Each row is a point on a landscape with many valleys, with its height.
A ball rolls from a point to the lowest of its 4 nearest points, and stops where none of them is lower. Distance is the straight distance between rows; heights are no part of it.
z237: [-12  -5   6  -3 -27  15  13 -10   8  35  24  22   8   3 -23  29   9 -15
  12 -14  12  10  -7   2 -12  26   6  -4   1   5  18  -2  -5 -12  -7  18]  height 506
z969: [-13 -15  -5  -5  -3   3   9  -9  -9  16  11   5  13   5 -14  21 -15  -6
   3  -4  14   3  -5  -5  -9   3   3 -12  -3   1   5   2 -13  -8   0 -11]  height 385
z802: [-16 -14  -5   4 -21  12  14  -8   1  28  18  17   9  11 -22  23   1 -10
   9 -12  24  13  -3   1  -9  18   7 -14  -3  -1  10   0  -9 -16 -14   9]  height 534
z184: [ 12 -10   7  11  11 -23   6   7  -1 -17 -20   5 -17   1  21 -19  11  -8
  -3  28   3 -23  13  17  -3  -7  -6  14  -3   5 -20   5   0  21 -30   1]  height 210
z548: [ 15  -5   8   8   6 -18   2   3   3 -14 -19   2 -24  -1  21 -16   5  -9
  -2  36   0 -24  14  20 -10  -9  -7  21  -8   4 -18   1   9  16 -29   5]  height 412
z585: [ 12   7  12   4  -6  -5 -11  -6   7 -16  -3  -1  -9  -4   5 -26  12  -2
   1  20 -18   2   1   5  11   2 -10  22  -9   1 -11   3   9   5   5  13]  height 267
z918: [  3   5  -3   0  10  -2  -2  12  -7 -16 -11  -7   6   5   0   0  -1   6
  -1 -10  -1  -3   1  -7  12  -6   1  -8  14  -8 -12   5   2   7  -3   1]  height 730
z761: [ -3   4  -5 -13   8   3  -6  -4  -5   5   1  -7   7  -2  -3  13 -13  -3
  -2  -5  -5   1  -8  -7  -5   7   1  -5   1  -2   1  -3  -2   2  16  -6]  height 319
z246: [  8   2   9   6   4 -10  -4   4  -1 -24 -11  -2  -3   5   4 -17  11   1
   2  14  -7  -4   4   1  16   2  -6  11   3  -1 -21   4   2  11  -7   8]  height 250
z941: [  6   0   5  13  10  -7   3  22  -3 -20 -18   0   1  11   4 -12  12   8
   0  -9   0  -6  12  -1  19 -11   1  -3  14  -4 -14  11   0  13 -15   0]  height 391
z464: [ -2   2  -9  14   7   1   8  18  -3  -6 -19  -6   3  10  -2  -2  -2  19
   4 -20   3  -5  14  -1  15 -26   9 -15  14 -18   4   8  -1  16 -17 -12]  height 56
z145: [  6  -7   8  18  11 -14   8  21  -2 -21 -19   5  -6  12  10 -20  16   8
   1  -3   2 -10  13   3  21 -12   0   4   9   4 -16  10  -4  19 -18  -4]  height 288
z795: [-16 -10   3  -5 -21  10  14 -11   0  30  23  20   9   9 -19  24   4 -12
  10  -8  18   8  -4  -3 -10  21   6  -8  -1   6  15  -1  -9 -16  -7   5]  height 501
z360: [  7  16   0  -6  -4   7 -19  -5   8  -5   9  -7  -4 -12  10 -16   3   3
  -7   3 -15   9 -10  -3  -2  12  -2  11  -4   4   6  -6  11 -10  25  12]  height 254
z529: [ -6  -6 -14   8   3   3  13  12  -8   3  -9  -9   8   2  -4   6 -13  16
   0 -17   8  -2   4  -2   4 -26   8 -21   6 -16   6   6  -5   7 -12 -18]  height 474
z620: [  5   8   1  -1   7   0  -7   8  -4 -17 -10  -7   3   3  -2  -6   1   2
   2  -3  -5  -2   0  -6  11   4  -1  -1   8  -5 -14   3   4  11   2   7]  height 545
z372: [-16 -22 -13   5 -11   6  15  -4  -7  21  12   6  13   7 -12  11  -9   4
   4 -10  22   5  -2   1  -2 -11   6 -14  -3  -8   8   8 -13 -14 -19 -11]  height 518
z346: [ -8  -7  -1 -17  -2   4  -6 -16  -1  15  12   1   6  -6  -4  17  -9  -8
   1  -5   1   5  -8  -8 -13  12   2  -1  -6  10  14  -7  -8  -7  23 -13]  height 394
z352: [ -8  -9 -15   8   3   1  14   5  -9   9  -5  -9  10   2  -6   8 -12  15
   0 -17  10   0   3  -3   2 -30   6 -17   5 -19   8   8  -8   4 -15 -22]  height 456
z807: [  1  10  -5 -11   6   4 -12  -2  -1  -4  -3 -10   6  -5  -2   3  -8  -1
  -3  -1  -9   1  -8  -6  -1   9  -2   0   2  -5  -1  -4   5   4  20   3]  height 650
z961: [ -7  -7 -14   4   3   1  13   7 -11   5  -6  -8   9   2  -5   9 -15  15
  -2 -15  10  -2   1  -3   3 -24   6 -18   8 -15   2   8  -7   2 -13 -17]  height 464
z867: [ -6   2  -2 -20   2   3  -9 -15   2  14  14  -1  -1 -11   0  13  -5  -6
  -2  -5  -4   8 -10  -5 -13  12   2   2  -6  12  20 -11  -3 -13  28  -8]  height 349
z594: [-13  -8  -3   4 -27  14  17  -6   4  31  20  21   9   7 -24  26   7 -14
   8 -11  20  14  -5   2 -11  22   8 -12   0   0  12  -1  -7 -15 -17  19]  height 541
z185: [ 15   0  12   8  -4 -16   4  -5   5 -11 -12   5 -21  -6  14 -20   6  -4
   1  39 -13 -15  10  18  -2  -4 -13  25 -14   3 -15  -2   9  12 -16   6]  height 375
z563: [ -5  -3 -10   4   7   2   8  11 -11  -3  -9 -10   8   4  -1   8 -12  12
  -2 -16   5  -4   1  -4   3 -20   6 -17   8 -15  -2   7  -4   4  -8 -12]  height 491
z694: [-12  -5  12 -15 -19   9   7 -20   6  31  28  19   5  -2 -15  24  10 -15
  11 -10   6   9  -5  -2 -12  22   6   0   0  13  25  -4 -10 -18   8   3]  height 463
z159: [ 11   8  11   4  -9  -4 -10  -5   7 -11   1  -1  -8  -7   6 -29   9   2
   2  23 -19   2  -3   4   8   5 -12  22 -10   1  -9   4  11   0   7  15]  height 285
z986: [-10  -3  12 -19  -8   4   0 -24   5  23  26  11  -2 -11  -6  19   9 -11
   5 -10   1  12  -6  -4 -12  17   3   0  -6  24  27 -10  -6 -22  20  -5]  height 379
z696: [ 10  10   8   0  -3  -1 -11  -1   6 -16  -3  -4  -3  -5   2 -24   8  -2
   1  15 -16   3  -1   1  10   6  -9  17  -4  -2  -8   1   8   3   9  14]  height 289
z311: [  0  12   1 -14   2   4 -14 -18   5   6  28  -3 -13 -21   7   7  -1  -5
 -11  -5  -7  18 -13   0 -21   7  -2  -2 -12  28  17 -19   8 -28  31   8]  height 532
z857: [  2  13  -5 -14   1   4 -18 -12   6   5  15  -6  -9 -18   9  -2  -3  -2
 -12  -3 -10  15 -13  -1 -13   8   0   2  -8  16  17 -14   8 -20  31   6]  height 429
z300: [ 10  11   8   0 -10   5 -15  -4  10  -9   7  -3  -8 -11   8 -27   7   3
  -4  13 -20   8  -8   2   5   4  -9  18  -8   5  -4   0  15 -12  17  17]  height 123
z427: [-10  -4  -4   4 -31  16  19  -7  10  35  18  27   5   1 -27  32  12 -16
   8 -17  14  16 -10   6 -15  25  11  -9   2   1  13  -4  -2 -11 -12  23]  height 555
z641: [  5  -1  -1  22  10  -5   6  29   4 -13 -24   0   0  19   3 -15  12  15
   2 -15   6  -8  19   3  21 -21   4  -1  13  -9  -4  10  -3  23 -18 -11]  height 565
z669: [  4  14  -4 -11   1   6 -18  -9   5   1  13  -7  -7 -17  10  -5   0  -2
  -9  -1 -12  12 -12  -3 -11  10   1   4  -8  12  13 -13   8 -17  31   7]  height 376
z591: [ -5   2  -6 -10   9   3  -5   0  -8   1  -1  -9   7  -2  -2  15 -13   0
  -2  -7   0  -1  -6  -7  -5   5   3  -8   2  -5  -1  -3  -1   0  11  -7]  height 193
z236: [  0   9  -4  -9   7   2 -11   1  -4  -7  -6 -10   7   0  -1   4  -8   0
  -2  -3  -6  -2  -5  -8   0   5   0  -1   6  -7  -7  -1   1   5  12   3]  height 483
z111: [  1   2  -7  26   7   1   7  28   6  -7 -29  -1  -3  22  -3 -10   3  19
   6 -15   5  -7  28   2  20 -29   5  -6  12 -20   5   7  -4  27 -19 -14]  height 538
z312: [ 13  12   9   3 -12   3 -11  -6  11 -11   8  -2  -6  -8   9 -28   8   3
  -3  16 -20   7  -6   2   6   5  -9  21  -7   3  -3   1  13  -9  13  16]  height 135
z571: [ -3   0 -11   1   7   2   6  10 -10  -1  -9 -11  11   3  -4  10 -13   8
  -3 -14   5  -2  -1  -5   2 -16   4 -15  10 -10  -4   4  -3   4  -5 -11]  height 458
z347: [ 10  17   1  -5  -6   9 -19  -2  10  -5  10  -6  -4 -11  11 -21   3   2
  -9   7 -18  11 -11   0  -2   9  -5   9  -6   7   5  -6  15 -15  24  17]  height 177
z906: [ 15  -1  13   9  -3 -15   0  -6   3 -14  -9   6 -18  -7  10 -21   9  -4
   1  35 -12  -9   5  15   3  -3 -13  24 -11   3 -17   2   7  11 -10   8]  height 236
z257: [ -2   5  -6  -6   8   3  -3   3  -5  -4  -6 -10   9   0  -3  10 -11   1
  -2  -8  -3   0  -5  -9   0   1  -1  -8   7  -7  -5   0   0   4   8  -3]  height 87
z712: [  5  18   0  -7  -3   8 -17 -11   9   2  25  -6 -12 -22  12   0  -4  -3
 -14   1  -9  21 -16   1 -16   7  -2  -3 -12  27  13 -21  15 -32  31  19]  height 595
z592: [ -7   0  -4 -12   7   4  -4  -5  -6   9   4  -4   6  -2  -5  15 -14  -1
  -2  -3   1   1  -8  -7  -9   7   2  -5   0   0   4  -5  -6   2  16  -9]  height 323
z327: [-13 -16  -7  -3  -4   4  10  -5  -8  15  10   1  13   3 -10  18 -13   1
   2  -6  17   3  -5  -6  -4  -2   3 -15  -3  -2   5   2 -13 -11  -5 -14]  height 392
z403: [ 13   2  10   7   3 -17   1   1   5  -9 -19   2 -28  -4  25 -15   1 -11
   0  41  -2 -24  19  22  -9  -9 -11  23 -14   3 -16  -2  14  13 -27   6]  height 505
z304: [-10 -15 -12   2  -1   3  15   1  -9  14   3  -3  11   3  -7  11 -16  10
   1 -11  14   3  -1  -2  -2 -19   5 -17  -1 -12   5   6 -10  -4 -12 -19]  height 380
z411: [-14 -14   0   0 -18  10  11 -11  -2  29  21  18  12   8 -21  25   0 -10
   9  -9  22   7  -5  -4  -9  17   4  -8  -3   3  13   1 -12 -16  -8   2]  height 511
z740: [-15 -17  -1  -4  -8   6  10 -12  -6  21  16   9  12   7 -12  21  -8  -5
   6  -4  20   3  -4  -5  -8   7   2 -10  -4   1   9   1 -11 -13  -3 -10]  height 435
z801: [ 13   1  14   7  -3 -11  -1  -4   5 -16  -5   2 -14  -4   8 -22   9  -2
   2  30 -15  -5   2  10   7   0 -13  24 -13   2 -13   2   7   9  -4  11]  height 277
z715: [ 10  14   2  -3  -5   5 -17  -4   8  -8   6  -5  -6 -11   6 -26   6   2
  -4  11 -17   7  -6  -1   3   7  -6  14  -5   1  -2  -3  12  -7  17  16]  height 167
z500: [ 11   4  10   5   1 -10  -6  -1   4 -20  -8   1  -7   1   2 -21  11  -2
   4  19 -11  -3   2   2  13   3  -8  16  -4   1 -18   3   5  10  -2  11]  height 221
z175: [  3  13  -2  -8   6   5 -14  -1  -2  -7  -5 -11   4  -3  -1  -3  -5   0
  -1  -1  -9   1  -6  -8   2   9  -2   1   3  -3  -7  -3   6   6  15   6]  height 639
z903: [  3  12  -4 -11   5   5 -14  -4   0  -7  -1 -11   4  -6   2  -2  -3  -2
  -3   1 -10   3  -7  -5  -2  12   0   2   0  -4   1  -4   3   2  21   3]  height 659
z173: [ -3   1  -7  -4  10   2   3   7 -10  -3  -6  -8   9   2  -2  12 -12   4
  -3 -10   1  -2  -3  -6   1  -6   2 -14   8  -8  -6   3  -1   5   1  -8]  height 249
z388: [  0   7  -4  -5   7   2  -5   5  -8  -9  -7 -11   8   3  -2   6  -8   1
   0  -6  -6  -2  -4  -8   3   2   0  -8   9  -8  -9   0   0   7   5   1]  height 402
z49: [ 15   4  15   8  -8 -10  -1  -6   7 -12  -3   3 -19  -8   9 -24   6  -1
   3  31 -18  -6   2  13   7  -2 -12  27 -15   2 -12   2  11   6  -3   8]  height 315
z808: [ -3   7  -6 -14   4   3 -10  -6  -2   4   3  -8   5  -5  -2  10 -10  -4
  -3  -3  -5   1  -9  -6  -9   9   1  -4   1  -1   4  -7  -2   0  21  -5]  height 433
z626: [  7  19  -1  -5  -3  10 -19  -7  10  -1  21  -7  -8 -20  14 -11  -2   1
 -13   0 -11  15 -16  -1 -12   8  -4   2  -9  19  10 -14  17 -28  30  19]  height 286
z695: [-12  -4  -5   8 -31  18  18  -5   8  32  17  22   5   2 -27  32  11 -16
   7 -17  17  17 -10   6 -14  23  11 -11   1   0  11  -3  -3 -13 -16  23]  height 576
z849: [  6   8   5   0   5  -3  -9   2  -2 -22 -10  -5   1   4   0 -13   7  -1
   2   8 -11  -1   0  -2  13   5  -4   8   7  -4 -15   4   3  10   1  10]  height 334
z56: [  9   7   8   3   2  -3  -9   0   0 -20  -9  -2   0   2   1 -18   9  -1
   2  12 -11  -2   1  -1  11   6  -9  14   0  -3 -16   4   4   9   0  12]  height 257
z305: [ -6   4   1 -19   0   3  -8 -22   4  15  21   2  -2 -15   2  13   2  -7
  -2  -5  -4  13 -10  -3 -14  11  -1   1  -9  21  23 -14  -2 -18  29  -6]  height 301
z462: [-16 -19  -7   5 -16  11  16  -7  -4  24  18  15  11  11 -19  18  -2  -3
   6  -8  26   9  -4  -1  -7   8   5 -14  -4  -3  11   4 -13 -18 -17   1]  height 521
z375: [  2   2  -3  19   9  -1   6  27   1 -12 -23   0  -1  16   1  -9   6  16
   3 -19   3  -7  17   0  22 -22   6  -6  13 -13  -1   8   0  19 -17 -11]  height 525
z778: [  4  14  -3 -11   1   5 -18  -5   4  -5   1 -11   0  -9   4  -8  -1   0
  -3   1 -12   6  -6  -4  -3  13   0   6  -3  -2   3  -5   8  -3  22   8]  height 480
z510: [-13 -12   4 -10 -13   8   8 -17   0  27  23  15  10   3 -15  24   1 -13
  10  -6  14   5  -3  -4  -9  19   4  -3  -3   9  16  -4 -10 -12   6  -5]  height 475
z930: [  0   5  -4   4  11  -1  -1  13  -6 -13 -13 -10   7   4   0   3  -4  10
  -2 -14  -1  -4   5  -7  11 -10   3 -10  14  -9 -10   5   1   8  -5  -2]  height 723
z301: [-11  -7   4 -17  -4   1   1 -19   0  22  19   7   5  -2  -7  22  -4 -11
   4  -6   5   5  -6  -4 -12  16   4  -1  -6  11  19  -6  -8 -13  19 -11]  height 436
z747: [  7  16   0  -5  -3   7 -19  -3   9  -8   2  -7  -2 -10   7 -18   2   3
  -5   6 -16   6  -7   0   3  11  -3  11  -3   0   1  -5  11  -3  22  13]  height 274
z20: [-14 -12   0  -9  -7   6   6 -15  -3  24  18  12  12   4 -13  23  -7 -10
   7  -3  13   4  -6  -4 -10  13   4  -7  -4   5  13  -2 -12 -11   8 -12]  height 439
z771: [ -6  -8 -16   9   1   2  15  10  -7   7  -8  -7   7   3  -6   5 -15  17
   0 -17   9  -1   6   1   5 -31   7 -16   5 -20  10   7  -8   5 -16 -22]  height 465
z777: [ -6  -5 -10   1   5   3   9   8 -10   3  -6  -9  11   2  -4  10 -13  12
  -2 -14   6  -2  -1  -5   2 -19   4 -18   6 -12   1   4  -5   0  -9 -16]  height 408
z664: [  1  11  -4 -15   5   5 -17 -10   6   6  10  -6  -3 -15   8   2  -4  -3
  -7  -2 -11   8 -10  -4 -11  10   1   2  -5   9  13 -10   7 -12  31   1]  height 423
z390: [ 13  -5   6   7  11 -21   6   6   3 -12 -22  -1 -23   0  29 -17   5 -13
  -6  37   5 -32  20  21 -14  -9  -6  18  -6   3 -16   1  10  14 -35   3]  height 374
z963: [-12  -4  11 -17 -10   3   1 -21   6  26  25  13   3  -6  -6  21   5 -12
   7  -9   3   7  -3  -5 -14  18   3   1  -4  18  25 -10  -7 -19  18  -7]  height 422
z414: [-12  -7   7 -10 -22   8   8 -15   4  34  27  22   7   3 -19  26  10 -15
  10 -10  11   9  -4  -1 -11  24   6  -3   0   9  20  -6  -7 -14   2   7]  height 482
z321: [-15 -11  -7  10 -26  13  15  -4   3  29  18  20   9   9 -23  24   3 -13
   8 -13  21  15  -5   4  -9  18   9 -13   0  -2  11  -2  -6 -16 -18  18]  height 548
z142: [  7 -10   6  22  12 -15  10  25   3 -21 -22   6  -7  13  14 -22  18   9
  -1  -1   5 -14  17   3  19 -13   0   6   5   2 -14  13  -3  22 -20  -8]  height 299
z673: [ -7   4   3 -21  -2   3  -5 -21   5  18  25   3  -5 -16   3  14   2  -9
  -2  -7  -4  12  -9  -3 -15  12   3   0  -8  25  24 -13  -3 -24  27  -5]  height 226
z283: [-12 -11   6  -7 -19  10  10 -15   3  31  25  17   9   3 -19  25   5 -14
  10  -7  13   6  -3  -3  -9  23   5  -4  -2   8  18  -4 -10 -14   1   3]  height 481
z964: [ 13  -2  13   8   1 -16   0   0   2 -19 -12   5 -15  -1  10 -22  13  -7
   0  32  -9 -11   7  11   4  -1  -9  20  -9   3 -22   3   4  14 -15   5]  height 151
z811: [  2   1  -2  14   7   1   5  24  -1 -12 -21  -3   1  14   1  -7   3  16
   1 -18   2  -4  16  -2  19 -24   4 -10  16 -12  -4   9   0  15 -14 -10]  height 409
z713: [ 12  -1  12   7   0 -12  -3  -1   3 -21  -9   2 -10   1   5 -22  13  -4
   3  23 -12  -7   3   4  10  -1 -10  19  -6   1 -19   3   3  13  -8  10]  height 203
z816: [  0   1  -7   5   9   3   7  15  -8  -5 -13 -10   5   4  -2   3  -7  16
  -1 -18   4  -4   7  -4   9 -21   8 -16  13 -14  -3   5  -1   7 -12 -10]  height 536
z423: [-12 -10   2 -14  -3   4   3 -16  -2  22  16   7   9   1 -10  22  -6 -10
   5  -4   9   5  -6  -5 -10  12   3  -4  -4   7  15  -4 -11 -11  14 -11]  height 406
z955: [  7  -5   7  18  10 -12   6  19   0 -22 -16   5  -4  13   5 -19  15   7
   1  -5   1  -7  13   1  19 -11   0   2  11  -1 -17  11  -1  16 -16  -1]  height 324
z359: [  6  12   0  -6   5   2 -14   0   2 -14  -4  -7   2  -1  -1  -8   0   0
  -1   3 -10   3  -4  -5   6   9  -2   4   1  -7  -5  -1   7   5  13   8]  height 125
z406: [  0   2  -5  12   8   1   7  22  -4 -10 -16  -7   3   9   0  -3   1  15
   0 -16   2  -6  12  -2  15 -21   4 -13  17 -14  -4   7  -1  12 -14  -9]  height 370
z657: [ -3   0 -11   9   8   4  10  17  -6  -4 -13  -9   6   4  -2   4  -9  18
   0 -18   5  -2   7  -3  10 -25   7 -14  10 -16   2   7  -2   8 -12 -13]  height 530
z402: [-15 -17  -4  -3 -13   7  13 -10  -6  23  19  14  12   8 -18  22  -6  -8
   7  -3  22   7  -4  -2  -7   7   5 -12  -4   1   9   2 -12 -15  -9  -4]  height 473
z741: [ 13   4  13   4  -5  -7  -7  -4   5 -17  -3   1 -10  -4   5 -26  11   1
   2  25 -15  -3   2   5  11   3 -11  24  -8   2 -15   3   8   8   1  11]  height 247
z835: [ 15  -6   6   9  11 -22   6   4   1 -13 -21   0 -24  -1  25 -18   5 -10
  -6  36   3 -28  15  20  -9  -8  -7  19  -4   6 -17   1   4  15 -34   3]  height 325
z939: [  1   5  -5  -3  10   1  -1   9  -8 -10 -11  -9   8   3  -3   6  -6   5
  -2 -11  -2  -3  -1  -7   6  -6   1 -13  12  -8  -9   4  -1   6  -2  -2]  height 556
z431: [  8  19  -2  -4  -5  10 -19  -4  10  -2  17  -7  -9 -16  13 -16  -1   3
 -15   2 -15  15 -15  -1  -9   8  -6   7  -8  14   7 -10  15 -26  28  18]  height 445
z543: [ -3   9   2 -18   0   3 -10 -18   5  12  24  -1 -11 -19   7  10   0  -7
  -7  -6  -4  16 -12  -3 -16   8   0   0 -11  28  21 -15   2 -24  32   0]  height 393
z822: [ 13  -3  11  10   5 -19   3   1   3 -19 -14   5 -19  -1  12 -19  10  -7
   1  31  -7 -16   9  13   2  -2 -10  19  -8   5 -21   2   3  18 -20   4]  height 166
z354: [ -9  -7  -7  -8   3   2   5  -4 -10   9   5  -3  12   3  -8  18 -16   1
  -1  -6   9   0  -6  -6  -7  -2   4 -12   1  -2   2  -1  -9  -3   2 -15]  height 292
z247: [ -7  -4  -6  -9   6   3  -1  -4  -8   8   1  -6  11   0  -5  18 -15  -2
  -2  -5   4   0  -7  -7  -8   3   1 -10  -1  -3   3  -2  -5   0  12 -12]  height 270
z896: [-10  -7  -1 -13   1   3   1 -11  -5  16  11   1   9   0  -9  21 -12  -5
   0  -3   6   2  -7  -6 -11   9   3  -6  -4   3   9  -5  -7  -5  14 -12]  height 356
z656: [ -4   1 -16  17   4   5  11  18  -1   4 -19 -10   4  11  -5   1  -7  20
   5 -18   5  -6  17   5  12 -34   7 -14   6 -27  11   6  -3  20 -20 -19]  height 533
z583: [  8   8   6  -2   0  -1 -12   1   3 -20  -6  -3   0  -1  -1 -16   7   0
   0  10 -13   1  -1  -2  10   8  -7  12   1  -5 -12   1   5   7   7  14]  height 329
z735: [ 14  -2   5   3  10 -15  -2   7   5 -11 -25  -4 -22   0  33 -15   1 -11
  -5  41   8 -32  26  22 -14 -11  -3  20  -6   3 -16  -2  15  13 -38   5]  height 411
z752: [ 12  12   5  -3  -5   2 -16  -4   9 -14   0  -3  -3  -6   4 -24   6   0
  -1  12 -18   3  -3   0   8   8  -8  17  -6  -2  -7   1  11  -1  15  13]  height 222
z11: [ 11  15   4   0 -11   7 -15  -6  12  -9  12  -4  -5 -12  12 -28   5   5
  -8  11 -17  10  -9   1   3   5  -8  15  -9   7   2  -4  17 -17  20  20]  height 69
z805: [-12 -17 -10   1  -2   3  15  -4 -11  15   9  -1  13   4 -10  14 -14   6
   0  -8  19   3  -4  -3  -4 -13   5 -16   0  -6   7   6 -10  -9 -11 -17]  height 180
z644: [  0  10  -5 -15   3   6 -14  -8   4   5   5  -7   0  -9   0   3  -7  -2
  -5  -3 -10   5  -9  -5  -9  12   2   1  -4   4   9  -8   2  -4  27  -1]  height 446
z493: [ 14  -1   6   5   5 -16   0   5   4  -9 -20   0 -27   1  30 -14   2  -9
  -1  42   3 -29  22  23 -14 -10  -8  21 -11   3 -16  -4  13  16 -35   7]  height 428
z62: [ 13  -7   9  13  10 -20   4   8   1 -24 -17   5 -13   4  10 -21  15  -4
   0  17  -2 -14   8   9   8  -6  -6  14  -1   6 -24   7  -3  16 -20   3]  height 119
z23: [  8   4   5   3   9  -4  -5   6  -2 -23 -11  -1   1   7   1 -12   9   3
   3   3  -8  -4   2  -2  15   1  -4   5   6  -3 -18   5   1  10  -3   8]  height 330
z25: [  9 -11   9  19  14 -21  10  19   2 -20 -21   6 -12  10  16 -22  15   1
  -3   9   4 -16  12  10  10 -10  -3   9   2   7 -19  10  -5  21 -24  -5]  height 204
z14: [ -6  -3  -5  -8   6   3   2  -1  -9   6   1  -6  13   0  -7  19 -15  -1
  -2  -6   4   0  -6  -6  -5   1   2 -10   4  -5   1  -1  -4   0   9 -11]  height 237
z536: [  2   7  -1  -2   9   2  -7   5  -5 -16 -10  -9   8   2  -2  -3  -2   2
  -1  -3  -4  -2  -3  -7  10   3   0  -4  11  -6 -13   2   2   9   4   5]  height 645
z201: [ -7  -6  -9  -2   7   3   7   3 -11   3  -2  -7  11   1  -5  15 -13   8
  -3 -10   6  -1  -4  -5  -1  -9   4 -15   4  -8  -1   3  -4   0  -2 -13]  height 278
z528: [-10  -9  -5  -9   2   3   4  -6  -6  12   7   0  11   2  -8  20 -14  -2
   1  -4   8   1  -6  -7  -9   4   1 -11  -2  -2   4  -1  -9  -3   7 -13]  height 313
z784: [  2   2  -5  24   9   0   7  27   4  -9 -27  -1  -1  18   1 -12   6  18
   4 -16   7  -7  23   2  21 -25   7  -7  15 -16   1   9  -2  25 -19 -12]  height 559
z289: [-11 -13  -5  -9   0   4   5 -10  -8  18   9   3  12   2 -10  21 -12  -5
   2  -5   9   2  -7  -6 -10   7   3  -9  -2   3   7  -2  -9  -7   7 -12]  height 344
z724: [ 10  -5  10  12   9 -17   4  12   0 -22 -16   5  -7   7   8 -20  17  -1
   0  12  -3 -11  10   3  13  -5  -5  11   4   4 -22   7  -2  17 -17   3]  height 152
z599: [ -1   3 -10  19   6   3   8  23   0  -5 -24  -5   0  13  -2  -4  -1  20
   7 -17   5  -7  22   2  17 -28   7 -10  11 -23   6   8  -1  22 -17 -14]  height 378
z322: [-10 -10 -10  -4   5   3   7  -2 -11  11   5  -3  12   3 -10  18 -17   2
   0  -8   9   0  -5  -7  -6  -7   3 -13   1  -5  -1   1  -8  -4  -1 -13]  height 333
z171: [ 10  -8  10  11   7 -20   3   4  -1 -22 -15   6 -15   1  11 -19  15  -5
  -1  24  -3 -13   7  10   6  -3  -8  16  -4   6 -22   4   0  18 -20   6]  height 55
z486: [  3  17  -3 -10   0   6 -19  -9   6   4  21  -5 -10 -21  12  -2  -3  -1
 -14  -3 -11  16 -17  -2 -15  10  -1   1 -11  20  13 -16  11 -24  30  12]  height 529
z51: [ -4  -2 -13  10   4   3  12  17  -5   2 -15  -9   5   8  -4   3 -10  19
   0 -18   5  -4  10   0   9 -30   8 -14   8 -20   8   7  -5  11 -15 -18]  height 492
z842: [  7   2   6   6  10  -6  -3  13  -1 -24 -14   1   1   9   4 -11  12   3
   1  -1  -5  -4   6  -2  17  -3  -2   2  11  -2 -20   6  -1  11 -11   6]  height 410
z341: [ -4   4  -3 -16   3   3 -11 -12   2  12  10  -3   2  -9   1  11  -8  -4
  -5  -2  -4   6  -9  -5 -12  13   1   0  -6   7  15  -9   0  -6  28  -7]  height 381
z255: [  5  -1   2  19  11  -7   6  26   0 -18 -21   1  -1  15   5 -13  12  13
   3 -14   3  -8  14  -2  20 -15   2  -3  15  -6  -7   9  -1  17 -16  -6]  height 476
z212: [ 13 -10   7  14  12 -25   8  13   0 -19 -22   3 -18   6  23 -23  11  -7
  -5  25   4 -25  15  17  -2  -9  -3  13  -1   6 -21   7  -2  19 -31  -2]  height 265
z86: [  5  17  -1  -8  -2   7 -19  -7   9  -2  12  -6  -5 -16  12 -13   0   3
 -11  -1 -13  12 -12  -2  -6  10  -3   6  -4   8   9 -11  12 -17  26  15]  height 290
z291: [  5   3   3   8  10  -6   1  17  -3 -20 -17  -4   3   9   2  -8   7   9
   0  -9  -1  -3   8  -4  18 -10   1  -4  16  -4 -13   9   1  12 -10   1]  height 477
z691: [-11 -16 -17   6  -2   2  15   2 -10  13   0  -3  10   5  -5   5 -13  14
   0 -11  15   1   1  -1  -1 -26   6 -18  -1 -15   8   9 -11  -4 -17 -20]  height 434
z488: [ -4  -1  -8  -7  10   0   0   4  -8  -1  -5  -8  12   1  -5  14 -13   3
  -3  -9   2  -1  -3  -8   0  -3   3 -12   7  -8  -5   3  -3   2   4  -8]  height 9
z383: [ 12   5  14   5  -8  -7  -5  -7   7 -13  -1   2 -10  -5   8 -30   8  -1
   3  25 -18   0   1   7  11  -1 -13  24 -11   1 -11   2  11   4   4  12]  height 268
z113: [ -1  11  -2 -13   2   4 -15 -14   8   8  19  -4  -9 -19   9   5  -3  -3
 -11  -6  -9  14 -13  -3 -15   8   0   0 -10  20  18 -14   6 -21  33   3]  height 490
z122: [-13  -9   1   0 -28  14  14  -9   5  32  22  22   7   6 -25  27   6 -16
  11 -13  16  12  -5   1 -11  25   6  -9  -1   2  16  -3  -6 -14 -10  13]  height 523
z10: [-12  -7   9 -14 -12   7   5 -19   3  29  23  13   6  -2 -15  22   1 -13
  10  -7   7   5  -3  -4 -11  21   4   0  -4  11  19  -6  -9 -15  11  -4]  height 454
z895: [  1   5   0   8   8  -2   2  18  -4 -15 -16  -6   2   8   2  -6   4  11
  -1 -16   1  -5   8  -5  16 -14   4  -9  15 -10  -9   7  -2  11 -11  -4]  height 546

Two balls start at each pair of points below. Name the first point that both come to, or write never.
z842 and z56 => z500
z462 and z896 => z528
z657 and z51 => z352

For each start below, name the point where the ball stops.
z802 => z488
z427 => z673
z849 => z171
z354 => z488
z807 => z488
z664 => z11
z778 => z11
z857 => z11
z159 => z171
